Points on a hilly landscape, in no order, each with its height.
A ball rolls from a point to the lowest of its 2 nearest points, and stops where none of them is lower. Distance is the straight distance between rows; heights are no part of it.
Mopem height 615: [-15   9  -1  10  -1 -11  -2  -8  -5  14   0  -1   2  -4   4   0  -4  15
   7  -3  17  -5   2   6  -1  12  -2  15   4 -11   1 -13  -2 -14   3   6
   8  -7   3  -2  -5   1  -6]
bafo height 404: [  0   1   7   6  -6   3  -8   3  -4  -3   0   1  -8 -16   8  -4  10 -12
   4  -1   4  -6   7  -2   3  -7  -2  -5  -4  -6   4 -10  -7   0   9  12
   3   3  -8 -14  15   2  -8]
dodi height 297: [ -7  -5 -16  -4 -24 -12   8 -19   9  10  -6  -2  -5  16  -5   1  -3   6
  -9   1  16  -2 -15   5  -5  14  -3 -14  14  10  -8  11  -2  -7  11 -13
  -3   0  -7  -1   2   0  -4]
deg height 494: [  5  13   1   6  10   4  -1  -9   0  -4 -22  16   5 -18  -6  15   1  -4
 -16   7   5  14  11   6  -1  -1  -5  17   1 -13   1   0  -4   6  -7   1
  -3   3   7   7 -10 -21  -1]
tugos height 357: [ -3  -9   6 -17 -18  -8   9   5  19  -4  -3  12  -5  16  -2  10   8  -5
  -7   1   2   4  -1   8   5  11   0  -7  -7  19  -6  13  -7  -4  -8 -13
  -7   8 -11   5  15  -4   4]
fuze height 353: [  8 -12  -7  -3 -21 -20   6  -6   9  -1 -22  -2  -8  12 -10  -1  -1  -5
   0  -7  -2  -9   1   2   3   7   2 -13   4   8  -2   8  -3   5   8  -2
   8   5  -3   1  17  -3   0]
suf height 378: [  5   5  -2  16   7  15  -6   1  -9  -5  10  -8  12 -11  -8 -17   5  -4
  -3   4  -5 -16   8   0 -11   3  -1   3   1   1  10  12  13  10  12   6
  -5  -1  -9   1  -3   3   1]
Pup height 110: [  3   7  -3 -19   4  -6  -2  -4  -1  -5  -3  22 -10   6  -4   5   6   4
 -15 -12  -4   6  -8  17   6  -2  -5  -3  -7  10   6   3  -7  -4 -19 -15
  -8   6  -3 -14  11  -3  -9]
Ripo height 629: [  0   3  17 -16  -2   9  -9  22   8  -9  17  13   1  -6   4  10   2 -16
 -13   1  -4   5   7  -5   7   1  -9  -3  -7   3   9   5   6   0  -6   1
 -15  -4 -19   7   3  -4   4]
logeg height 650: [-25   5   3  -1   5   6  -3  -5   3  12  17   0   0 -10  11  -1  12   9
   1  14  27   9   6   3   6   8   1  12   0  -3   6 -21  -7 -25  -5   3
  -1  -2  -5  -8   8   2  -4]
tuz height 298: [  3  -8   1 -14 -16   2   4   7   3   0  23  -6  -6  15   7  -2  -2 -11
   3   2  -5  -1 -20 -11  -4  -8  -2 -24   0   9   1   4   5   1   2 -10
  -5  -4 -10  -7  -3  16  -4]
Poba height 462: [ -2  10 -11  -2   5  -8  -4 -10  -1   1 -27  22  -9  -9  -4  15  -4   3
 -12  -7   7  15   7  15   5   3  -6  19   3 -13  -1  -2 -13  -6  -2  -1
  -2  -2   4  -4  -4 -23  -6]
gasa height 662: [  0   2 -10  12  -3  -4  -6  14 -12  -3   3   1   5  -5   1  -8 -11   5
   6 -11 -10 -14  -4   1 -12   6  -8  -2   4 -10   3  12  15   5  18  11
  -2  -7  -1   6 -10  -4   2]
mobug height 503: [ -9  -4 -10   1  14   0   9   1   8   0 -14  17   2   8  -6   3   3  17
   0  -5 -10  20   2   9  -5  12   3   4  -6  10  -6  15   4 -10  -3   0
   3   6   1  16   4 -12  12]
Vuvo height 314: [ 11   8   9   5   2  -8 -11   9  -6  -2  -2  -3  -4  -4  -2   1  -9 -12
   0 -14 -12 -17  11   0   2  -3  -5   6  -8 -11  -1   0  -1   8   5  12
  -2 -11  -6   0  -3   3  -9]
Kovod height 370: [  3 -17   9   4   5  -2  -3  21   0  -3   4  -3   1  -7   6  -6   0 -12
  17  -6 -14  -7   2 -12  -5   0  -1 -12  -7  -8  10  -7   6   6   9  16
   5   0  -2  -3   9   9   2]
fega height 405: [  0  -9  -4  -4  -9  -1   2  10   4  -6  -7  14  -6   2  10   0  -7  -5
   2   0  -5  16 -11  -8  -1  -8  -6 -11  -1  -1 -11   5  -3  -1   7   7
   1  -5   6   3   1 -10   7]
gazi height 367: [ -4   6   5  -8  -4 -12  11 -13   4   7   6 -20  -3  19   4  -2   5   4
   3   4   9  -9  -4  -1   1  -1   9   5  -4   8  -8 -12   2  -9 -14  -8
   8   2   2  -7   7  14  -8]
baf height 410: [-11   0  -9   7   1 -17   3 -16   7   7 -27  -3 -13   6   4   0  -4   3
   5  -4   9  -2   4   2   5  10   1   5   0 -14  -2 -18 -10  -9   6   9
  13  -7   4 -13  11   1  -8]
vovu height 267: [ -3   4  11 -10   2  12  -2  11  -8  -3  24 -15  16   4  17   0  -4   5
   7  19  -2  -3 -12 -19   5 -17  11   0   1   2   1  -8  16   7 -22  -8
   1  10  14   5 -21   4   6]
Ginub height 448: [-10  -7 -16  14  17 -24   8 -13   6   9 -34  -9  -4   6 -12  -5   5  14
  15  -7   2  -4   5   6  -5  21   5   2   0  -3  10  -7   2  -6   6  -2
  16   8   7  -1  17   4   1]
Padu height 476: [  4  10   8   9  -9   3 -11   5  -6   4   9  -1   4 -11  12  -2 -11  -1
   7  -2   6 -10   3  -9   2  -7  -5   1   2 -12 -11  -7   3   4  15  20
   4  -8   4   4 -15  -6  -3]
muki height 474: [  8 -11  12  -7   8  10  -5  24  -9  -8  15   1  -7 -19   5   1  10  -9
   6  -7 -11   8   9   6   2  -5   2  -4  -5  -1   6 -10 -12  -2  -7   2
   0   3  -5  -6  15   2   2]
dida height 221: [ -8   2  -3   6  -6  -5   4   1  -3  -2   3  -1   3   1   3 -10   3   7
   9   0   3  -5  -3   0  -9   3   1  -3   3   4  -6   0   6  -3   8   0
   5   4   1   0   2   3   4]
dur height 539: [-16  -4  -2  -8   2  -5  13  -7  15  -1 -10  10   4   9  -8  16  11  14
  -4   9  14  19  -4   6  -3  15   8   8   0  11  -3   3  -1 -10 -14 -16
  -3  15   7   9   5  -9  12]
Fipe height 646: [  0   7 -17   4  -5   2   0  -1  -7   2   5  13   3   5   2  -7  -9  10
  -5  -8  -9   6 -12   4  -9   3  -7  -1   4   1   2  22  15  -2  11   2
  -6 -12  -7   5 -10  -4   4]
Zat height 668: [-17   4  10   3   6  -2   1  -7  10   7  -1  -3   2  -3   8  -2  12   3
   6  13  13   9   9  -3   3   9   4  13  -7   1   0 -17  -4 -14  -7   4
   7   6  -2   0  15   3  -3]
Tob height 430: [  0 -11  10  -9 -17   2   1  14  13  -5   3   7   0   3  12   7  -5 -11
   9  13   3  11 -12 -23   3  -9   0 -14   4   3 -12  -1  -1   2   7   6
  -1   4   8  10 -10  -9   7]
zeniz height 296: [  8  -9   4   6  -5 -17   9   3   8   2 -10 -19   0  15 -12 -11  -1 -11
  17  -2 -12 -17  -1  -7  -5   2   4 -17  -9   5   2   2  13  10   9   5
  13   4  -3  -3   8  13  -1]
Levu height 600: [-10   7  -6   3  13  -8   1 -19  -2  10  -9  -1  -3   0  -3   6   2  16
   2  -6  15   1   4   9   1  11   5  22   5  -9   5 -14  -9 -12 -10  -6
   3  -4   9  -7   0   7  -6]
megoz height 328: [  7  -7  -3 -12 -15  -6  10  -2   2  -3   7  -4  -5  11   0   1   4  -3
  -2  -3   3  -7 -11  -2  -1  -4   3 -17   1  14  -7   8  -2   2  -1 -17
   0   7  -3  -3   7   8   1]
Dof height 680: [-10   2  11 -11  -5  15  -3  16  -9   1  38  -3  10  -3   7  -5  -1   5
  -3   9   4   0  -3  -1   5  -3  -2  -3  -2  10   3  -4   9 -13  -6  -2
  -8  -2 -13   9 -11   4   5]
Dag height 647: [ 20   2 -11  12   6  -3   4 -11  -8  -7 -15 -14   3   3 -16 -10 -14  -2
  -1  -7 -10 -14   6  -1  -2  -4   4  -2   8  -5  -4  11   5  17  13   0
   3  -7   5   8  -6   1   3]
Lor height 663: [ 11  -1 -11  13 -10  -9   3 -12  -4  -5 -17 -14  -5  -3 -14  -8  -2  -8
   2  -6   5 -21   3   0  -4   1   1  -5   8  -1  -8   6  -2  11  25   8
   6  -3   2   1   4  -4  -3]
Refo height 730: [ -5  11  -1  -3   0   4   6 -12  -4   9   6   9   0   5  -2  -2   0   4
 -10   1   8  17  -2   9   5  -5  -3  13  -6   1  -8   2  -3  -7 -10  -3
  -4  -7  -2  -2  -2  -2  -2]
topuv height 586: [ 12  -1   4  -3   4  22   1   6  -4 -11  16   1   3  -9 -10  -3  -1 -13
 -11  11   1   2   0  -7   0 -12   0   2   2   7  -3  13  -6   9   0  -4
 -15  -1  -1  10 -14  -2   6]
gudep height 170: [  9  10   0 -14   0   7  -8   2  -6  -8   9  15 -10  -1  -3   2   4  -9
 -18  -4  -7   5  -4  10   5  -8  -7  -5  -7   8  10   7  -4   1 -11 -10
 -16  -1 -16 -15   7   2  -9]
Rozi height 214: [ 15   6   4   0  10   4  -2   3   7  -9  -6  11  -1   0 -12   2  -1  -8
 -10  -7 -18  -4  14   3  -3   3  -3  13 -10   3   7  19  -1   9  -4   5
  -7  -7 -13  10   0  -3   0]
Bote height 222: [ 11   6 -10  -7 -10   1  -7   3  -3  -6   6   9 -10   6   3  -6  -4 -12
 -10  -8 -11  -1  -8   3  -2  -7 -10  -6  -2   0   7  12  -2   2   7   3
 -12 -11 -15 -13   0   3 -12]
zigon height 383: [ 21   2  -7  -7 -10  -4  -7   0  -3 -13 -18  10  -6  -4  -6  10  -6 -13
 -10  -9  -6  -3   2  -1   3 -10  -3  -6   8  -5   1  13  -4  18   4  -5
  -5  -2   5   0  -2 -11   0]
Gino height 619: [  9   7  -8   9   9  12  -1  -3 -13   2   5   0  11   3   1  -6 -12   7
  -1  -2 -11  10 -10  -7  -1 -13   1   1   3  -6  -5   9  12  13  -5  -2
  -3  -9  15   2 -18   2   7]
pama height 729: [  6  -1   6  -2  11   0  -2  10  -1  -5  -9  11   2  -7  -1  11   4   1
   2  -8 -13  12   9   4   1  -3   2   7  -6  -5   1  -2  -1   6 -14  -2
   5   4   7   7   0 -10   5]
vanu height 484: [ -2 -12 -11   0  13  -7  13  -5   2  -1 -14   1   2   8  -2  -6   3  20
   9  -6 -12  10   0   3  -5   9   7   0  -2  10  -4   8   3  -6  -5  -7
  14   8  11  10  10   0  11]
gono height 224: [ -8  -1  10 -14  -1  13   5  10  -3  -9  22  -4   9  -1   9   4   4   2
   1  22  12   8 -11 -10   5 -15   7  -6   3  13  -5  -7   6  -1 -13 -14
  -2  14   8  10 -14  -5  10]
Vufit height 585: [ -8   8 -12  -5  22  -8   2 -21   5  11 -15   8 -10   7 -11  10  -2  14
  -6  -2  17  15  -3   6   7  12  -1  17   1  -7  14 -11 -14 -14 -19 -15
  -3  -8  14 -14   1   5 -11]
Vugi height 693: [ -2   4  13 -14 -13  -7   3  10   1  -5   9   5   3   2  -3  13   0   6
  -6  -6   5  -6   1   4   0   7   2   5  -1   9  -9   3   0  -5 -10 -14
  -4   6  -3  13  -3  -7   8]
Nuvi height 452: [ -7   9  -2  14 -12   2  -7  -8  -6   8   1  -4   0  -2  19   0  -7   8
  13  -1  15  -9  -7  -5   4 -11  -1  -3   6 -15 -10 -20   5  -2  17  23
  12  -3   6  -8 -13  -4  -6]
bezeg height 392: [ -2  -5  11 -18 -18   0   4   9   7  -7   8   6  -3   2   1  11  13  -8
 -12   8  12  -4   1   5   7   3   2 -11  -3  19   4   5  -5  -2  -8 -22
 -13  19 -16   3  15  -2   6]
los height 459: [ -4 -19  16  -8  -9   6  -6  23  10  -7  19   1  -1  -4  11   5  -5 -16
   8   6  -5   1  -7 -23   0  -3  -6 -15   2  -1   4  -3  -3  -2   9  10
  -4  -6  -4   8  -5   7   7]
napos height 521: [-12 -10 -17  -2   4  -9   9 -14  15   1 -26  15  -4  10  -9   9   4  19
  -4  -1   4  20  -7   6  -1  19   3   2   8  10  -3  13  -3 -13  -1  -9
  -2  11   6   9  11 -10  12]
Tefe height 251: [  3  -4   6   8   7 -14   1   7   5   2  -9  -7  -4   9 -14 -17   0 -10
   8 -10 -18 -15   6   6  -3   6  -5  -5 -16   5   5   7   9   4   5  10
   6  -3 -11  -6  10   8  -7]
mutu height 486: [ -2 -17  24 -10  -4   3  -6  22  17  -5  22 -18   5   2  15   0  -2 -17
  17  15  -4 -10  -6 -33   4  -4   2 -16  -6   0   7 -14   8   0   3  13
   4   1  -4  10  -6  14   4]
ras height 239: [ -8  -2 -20   7  -7  -9   5  -4   2   2  -6   2  -4  11  -7 -15   1   6
  -6  -7  -3  -9  -8  13 -13  18  -8  -8  -1   6   1  22   3  -8  16   3
  -6  -6 -14  -6  10  -1  -7]
Pak height 331: [  9 -19  13   5   0  -8   0  14  10  -2   0 -21   4   9  -1  -6  -4 -17
  24   1 -11 -14  -5 -25  -2  -3   5 -18  -8  -1   5  -6  10  15  10  16
  10   1   5   2   1  14   5]
Gug height 403: [ 19   7 -13   0   3   0  -5   0  -8 -10 -19   9 -13 -14  -2   1  -3  -6
  -9 -11 -10  -1   8  11   0  -3  -4  12   3 -10   2  10 -13   8   9   7
  -5  -4   1  -3   0 -15  -6]
sako height 595: [  8  -1   0   4  12  23   3  -2 -12  -6   9   2   6 -10  -1  -8   5   0
  -4   9   1   9   3   0  -3 -14   4   4   3   4  -1   3  -4   6  -4  -6
  -3   4  10  -2  -8   0   6]
kiku height 388: [  2  -3 -10   4   6   2   7 -10  -7  -5  -6  -4   9  -1   2  -4   3  17
   8   6   2   2  -4  -5  -2 -10  12   1  12   5  -8  -4   2   9  -5 -10
  10  11  23   7  -9  -2   9]
gif height 429: [-15  -3 -18  18   8 -20   4 -15   6  11 -30 -12  -7   3  -5  -6 -10  15
  14  -4  10  -2   5   3  -1  15   2   2  11 -13  -3 -14  -3  -9  16   8
  14  -6  10  -1   7   0  -2]
niz height 268: [ 22   3   2  -2   0  -6  -7   4   4  -5  -6  -2  -6   7 -16   0 -11 -18
  -7 -12 -20 -18   8  -1   0  -1  -6   3  -5   0   6  13   0  16   4   5
  -6 -14 -13   3  -4   4  -9]
gobun height 542: [ 15 -11  -3  -5 -10  -5   6   1  12  -3  -9  -7 -10  13 -10   1 -18 -17
  -2  -2 -15   2   0 -12   5  -4  -1  -9   5   3 -12  16  -7   8  14   6
   2 -17  -2  13  -5  -1  -1]
Rifog height 264: [ 10  -8   0  -8  -9  -1  -6  12   3   0  13  -1  -8  11   2   2 -10 -15
   0  -8 -17  -6 -15  -8  -6  -4  -8 -17   2  -3  11   7   7   8   4   1
 -11 -15 -12  -8  -4  18  -7]
fogon height 381: [  2 -12 -15  -2  -9 -11   7   0   4  -2 -22   7  -6   9   0   1  -7   3
   4  -7 -10  11  -2  -2   1   0   2 -11   6   4  -8   8  -1   2   6   1
  10  -3   6   7   9  -9   5]
teme height 710: [ -5   2   2  -8  -3 -10   4   1   2  -1 -10  12  -3  -2  -3  12   4   8
  -2  -8   3   5   5   8   0   9   3   8   2   1  -4  -3  -7  -6  -8  -7
   2   3   1   4   7  -9   3]
kot height 570: [-16  -2 -14  -9  11  -5   4 -14  19   7 -16  13 -11   9 -21  17  -2  12
  -8   3  24  19  -4   2   3  24  -3  11  10  -2  15   0 -18 -19 -10 -17
 -11  -8  11  -8   1  -4  -1]
Fut height 526: [-10   8   3   1  16  -1   4  -9   1   1 -21  11   4  -9  -7  21   4   4
  -8  11  15  27   1   8   0  -1   0  18  -2 -10   1 -12  -3  -1 -19 -10
   1   6  13   1  -9 -17   1]
vime height 599: [  6  -2  19  -8  15  14  -9  19   4 -10   5  15   3 -18  -1  12   3 -17
  -7   3 -14  15  10  -6   4  -7  -8   4  -8  -6   7   3  -5   5 -10   4
 -10  -3  -5   7  -4  -5   2]
Bomi height 566: [  7  -5  17  -2  20  24 -13  21  -7  -6  15   1  11 -21   1   8   1 -11
  -4   4 -15  12   7  -4   1 -12   1   3   1  -9  12  -4  -1  11 -16   0
  -9   0   5   5 -12   1   7]
Pir height 354: [ -9   5  10   0  -3  14  -4   2   3   6  23  -3   6   1  17  -6  -2  -9
  -2  20   2  14  -4 -13   9 -15  -4  -7  -5   2  -5  -5  12  -3   0   9
  -2  -6  -9   0  -5   8  -1]
sus height 384: [ 11  -3  15   5   6  14 -10   8  -6  -1  13 -11  -2  -6   8  -3  -2 -14
   4  -3  -9  -5   7 -10   7 -18   4  -2  -5  -8  -1 -11  -2  12   1   9
  -1  -4   2  -8  -1  12  -4]
Lifud height 351: [ 14   8 -14  -6 -20  -8   2 -15   5  -2 -15   6  -2  10  -4  10  -9  -8
 -17   0   3  -1 -11   3   1  -5  -5 -11  10   2  -4  16   2  15   8 -12
  -9  -2  -2   0  -3  -7  -3]
mimo height 633: [  2   4 -13  -5   6  -1   2  -1 -12   0  -1  13   3   6   0   0 -13  11
  -6 -13 -14  15  -8   6  -4  -5  -3  -1  -2  -2  -5  15  11   4  -7  -7
  -3 -10   7   4 -13  -8   5]
rofu height 572: [  0   4  -6  12  16  10   2  -9 -13   5  -2   3   4  -9   7  -3   2   9
   1   3   2  13   5   7   1 -12   5  14   2  -8  -6  -6  -7   2  -3   1
   5   1  18  -5  -6  -5  -1]
Zup height 523: [  6  -4  12 -10  14  20 -13  23 -16 -10  31  -1   0 -17   3   3   3  -5
  -3  -2 -11   9   7   3   3 -10  -2  -1   4  -2  12  -1  -6  -3  -7  -3
 -12  -2  -7  -4   0   7   3]
zud height 161: [  3  -6 -18 -14   4  -8   3 -18   5  -4 -21  22 -12   9  -9   4   7   7
 -16 -13  -4   4  -9  16   2   9  -5  -8   0  11   7   7 -13  -2 -10 -14
  -7   5  -1 -14  14  -5  -5]
sose height 270: [-14  -4 -21   0 -19 -12   6 -17   8   9   3  -1  -2  15  -7  -6   0  14
 -12  -4   8 -10 -16  18 -11  29  -9 -13   6  14  -1  24   1 -13  14 -10
  -9   0 -13  -3   4   0  -5]
Kom height 504: [ 11  -3   1   8  -9  -4  -9   4   8  -5  -6  -8   0 -11   7   1 -10 -14
   5  -6  -3 -16   6 -15   1  -4  -6  -9   3 -17 -14   0   1  13  27  24
   6 -10   5  10 -11 -10  -4]
sipu height 324: [ -5   2   3 -12 -21   7   5   7  10   7  23  -5   2  16  14   1  -5 -10
   4  17   2  10 -20 -15   1 -13  -1 -17   0   4  -8   0  10  -2   2  -1
  -2  -5  -8   1 -12   6  -3]
Bivut height 509: [ -1  11   9   5  16  12   2  -7  -6   4  10  -5  12  -6  -6   0   8   7
  -8   6   7   1  17   9   0   2   6  20  -6   4  -1  -4  -3  -2 -17  -6
   0   3  -1   5   0   7   4]
Duz height 556: [-16   4  -5  -7  -3  -8   3 -18  17   7 -12   9  -3   9  -8  18   4  11
 -10  12  26   9  -5  -2   2  16   0  12   4   3   6  -3  -4 -13  -9 -16
  -7   4   5   2  -2  -1   3]
sar height 701: [ -4   9   5 -16  -8   7   2  11 -21   9  32   2   5  -1   3  -1  -4  12
  -1  -1  14   7 -11   4   5  -9  -1   6   1   9 -10  -1  -3 -17  -7  -4
  -5  -3  -1   5 -11  -3   2]
sobud height 205: [ -2  -7 -27  -4  -1 -11   5 -10   4   0 -18  16 -10  15  -5  -8   1   9
 -11 -16 -11   1 -10  16  -5  18 -10 -11   1  13   3  20  -3 -10   6  -4
  -3  -5  -9 -10  15  -6  -4]
kene height 465: [ -9  -6 -16   6   9 -17  12 -22   7   7 -20 -10   0  17 -10  -8   0  21
   4  -1   0   2  -4   2  -5  19   6  -1   3   9  -4   4   3 -10   2 -10
  10   3   7   1   8   7   1]
Saz height 433: [ -2   3   6  10 -13   0  -5  -6   0   1  -4  -6  -8  -7  14   2   3  -3
  11  -6  15 -11   2  -6   4 -10   1  -2  -2 -14  -8 -20  -8  -1  14  16
   8   3   1 -15   3  -2 -10]
Kar height 362: [ -6   3  10  18   5   7 -14   6 -13   5   8  -9   1 -21  17  -6   9  -2
  10   1   1  -8  12   8   2  -7  -2  -1  -4 -15   5 -21   2   0   8  17
   5   6  -4 -16   9   2 -10]
mebi height 333: [ 14  -5   3  -1   5   6   1   0 -10  -6   6 -20   1   5   8   2  -2   5
  14  -3  -7 -10 -10 -15   2 -19  14  -7   3  -4   0 -10   6  17 -10  -5
   8   9  22  -6  -9  10   4]
gile height 749: [ -3   1   9   9  13   7  -6   5   2   1  -7   9  12 -12  15   3   7  -5
   4  11  -8  16   8 -10   2  -5   1   5  -7  -9   4 -10   7   7 -10   7
   6  10   9   2   0  -6   4]
Liku height 421: [  9   5   4  18  16  13  -7  -3  -4  -2  -2  -7   7 -14  -5 -15   8 -12
  -3   7  -5  -7  19   4  -1  -2   0   8  -8  -2   9   3   2   9   6  12
   0   3  -6  -5   9   3  -5]
mebef height 341: [ -4  10   8  -3  -9   2   2  -4   1   9  16 -16   2  11  12  -4  -1  -1
   4  10   8  -2  -5  -8   5 -10   2   1  -7   2  -7 -12   7  -4  -7  -1
   4   1  -3  -4  -2  11  -3]
buka height 525: [ 18  -9   0   2  -5  -4  -3   2  13  -2  -8  -9  -6   5  -3   0 -18 -25
   7  -7 -13  -9   0 -19   3  -9  -7 -11   1 -11  -4   6  -3  13  21  21
   0 -18  -3   3  -8   4  -6]
nibab height 468: [ 14   8  22   1  13  11   0   8 -11  -2  11  -8  11  -7  -4   8   3   0
  -5   1  -7  -3  12   3   2 -10   9  13  -5  -1   2  -9  -4   9 -24  -8
   0   2   3   5  -4   7   4]
Mafab height 716: [ -5   4   1  -7 -13   4   7  -1  -9   9  17   3  -3   4   9  -1  -6   3
  -2   4  15  12 -12   2   7 -13  -1   0  -1   3 -16  -4  -5 -14   2   7
   2  -8   2  -2  -8  -6   2]
kete height 552: [-15  11   3   4  19  10  -2  -7  -3  10  -1   9  10 -16   0   9   9  12
  -5  14  13  22   8   8   2   5   0  21   2 -13   8 -14  -1  -7 -18  -6
  -1   5   8  -2  -8  -9   3]
Fip height 323: [  4  -4 -19   0 -25 -18   2 -20  10   0 -21  -4  -7  14  -8   4  -9  -4
 -10  -6   4 -12  -3  12  -1  11  -3 -13  16   3  -7  17  -1   5  15  -9
  -4  -1  -7   3   5  -7  -4]
liba height 654: [ -7   3  10  -6  -6   7  -5  12   0  -7  20   1   4  -6  -2  -2   6  -3
  -7   4   1  -4   8   1  -2   6  -5  -5  -6  10   7   7   7  -4   1  -1
 -11   1 -20   3   3   2   2]
Fesu height 311: [-13  -1   1  14  12   1  -6   1  -8   6   1  -2  -1 -17   7  -8  15   6
  11   0   3  -2  11  15  -4   8  -2   8   0 -11  11 -17  -6 -11   1   7
   6   7  -4 -14  17   2  -8]
Dos height 675: [-14   6   9 -11  -9   3  -2  12   9  -4  14  15   8  -4  -3  14   6   7
  -8  -1   5   0   5   9  -3  13  -2   1  -4  10   3   9   8  -8  -5  -8
 -12   9 -18  13   2  -8   9]
povir height 322: [-10  -8  -5  -9 -26 -15   9 -13  19   5 -11   4  -8  20  -4  13   4   3
 -12   4  12  -3  -9   8   3  19  -1 -10   8  14  -4   8  -6  -8  -3 -20
  -7  11  -5   4  10  -6   1]
refub height 360: [  6  -4   7  -1   3   4   5  -3  -9  -7   3 -16   7  -4  10   1   9   5
  14   8   8  -9  -4  -8   2 -14  16   4   2   2  -3 -16   0   6 -12  -8
  11  18  20  -1  -2   4   6]
mavo height 363: [  6  10   2   3  -5  -2  -5   1 -10  -1  -3   5  -3 -15  -1   2   0  -1
  -8  -8   1  -7  12   8  -3   3  -6  12   2  -8  -6   1  -8   0   6   7
  -1  -6  -7   1  -3  -9  -6]
zotun height 269: [ -9  -1  12  11  15  10  -7  11 -12   0  20 -17  15  -7   0 -17   8   9
  10   4  -8 -15   6   5  -5  -1   6  -1  -5   2   9  -6  16   4  -7  -1
   4  10   1  -2   0  15   4]
godok height 195: [  8   1  -9   6  12   0   0  -1   5  -4 -17   5  -4   9 -13 -11  -1  -2
  -3 -12 -24  -8   9   9  -4  12  -4   8 -14   7   8  18   5   4   8   9
  -1  -5 -14   4   5  -1  -2]
Gerin height 263: [-10   0  -5  21  12  -3   3  -3  -8   6  -5  -8   2  -5   3 -18   6   5
  11   0  -2  -5   4   5  -9   2   2  -1  -5  -4   3  -8   7   0   8   6
   8   5   0  -9  14   9  -3]
nazo height 417: [ -1 -12  10   3   9   1   0  25  -5  -7   8   0   1 -10  -2  -5   6   0
  15 -10 -16  -6   7   7  -9   8  -1  -2  -8  -2   8  -1  -4  -2   2   4
   5   2  -3   2  10   4   5]
mobe height 678: [  2   4  -1  11  -7  -8   1 -11  -6  -3 -11 -12  -4 -13 -15  -5   7  -3
  -1   0  21 -26   8   5  -6   9   4   5  12  -3   2  -3  -8   3  18   0
   1   8  -1  -3   3  -1  -4]
seg height 390: [ -5   4   1   6  -2 -12   4 -18   9   8 -13 -18  -7  12   4  -3   2   3
   7   3  11  -5   4  -4   4  -1   7  10  -7  -7  -8 -18  -5  -5  -4   5
  12   1   5  -9   9   8  -9]
bibi height 561: [ 11  -9   1  -4  -5   9   4   7   5  -7   7   0  -2   1  -9  -2  -9 -14
  -4   2  -8  -1  -1  -8  -3  -3  -2   2   4   7  -8  18 -10   6  14   4
  -7 -11  -2  14  -9  -3   3]
ziva height 329: [  4  -5   8  15   9  17  -8  11 -10  -4  14 -11  16 -13   0 -15   6  -6
   8   7  -6 -15   6  -9  -2  -8   3  -5   3  -1  13  -3  13  16   4   7
   3   6   3  -2  -6  10   7]
feb height 544: [ -3   7   6  13  20  17  -2  -1 -14  13  18  -8  12  -8   8  -3   6  16
   1   7   1   7  11  15   4  -6   8  21   1  -4  -1 -12  -7  -4 -17  -5
   5   7  13  -4  -4   0   0]
tal height 634: [-23  10   4   6  -7   1  -7  -1  -7  16  18   1   4  -9  17  -7   1  14
   7   9  21   3  -4   5   4   3  -4   8   0  -9   4 -20   6 -23   2  14
   5  -4  -6  -9  -1   0  -6]
mulit height 434: [ -5   5 -17   1  -1 -12  -1  -9   0   6 -27  15 -15  -2   4   3  -7   3
  -3 -13  -1   7   3   9   8   7  -8   7   1 -12  -3  -8 -16 -10   3  10
   7  -9  -3  -8   8 -11 -10]
tazas height 303: [  5   6   7  -7  -7   9  -2   6 -12   0  18 -10   5   0   8   3  -6   3
   4   4   2  -8 -11 -13   1 -18   5  -6   7   1  -6  -5   4  10  -8  -8
  -2   1  11   0 -19   8   5]
Viso height 182: [-11  -1   0  -5  -6   3   6   0   0  -1  13   1   8   4   6  -4   9  10
   6  15   7   4  -9  -8  -4  -2   7  -5   4  13  -4   0  10  -6  -3 -10
   2  11   4   7  -3   2   7]
Movov height 632: [  9   9  -6  12   2   2   0  -8  -4   5  -2 -14  11  11  -4  -8 -11   4
   3   1  -7  -9  -4  -9  -1  -8   8  -4   9  -5  -7   4  17  20   2   2
   6  -7  10   7 -18   8   5]
dalal height 425: [ 21  -1  17   4   8   9  -1   9  -8  -4   4 -13   4  -8  -8   1   2 -12
   3  -4  -7 -15  14  -6   2 -10   5   4  -5  -1   5  -7  -6  18  -9  -1
   3   3   2   0   0  11   0]

Where does a ball stop that starts at each point below?
los -> Pup
Duz -> mebef
pama -> godok
gobun -> Viso
Fut -> mebef
zigon -> Pup
tugos -> Pup
Refo -> godok
Mafab -> godok
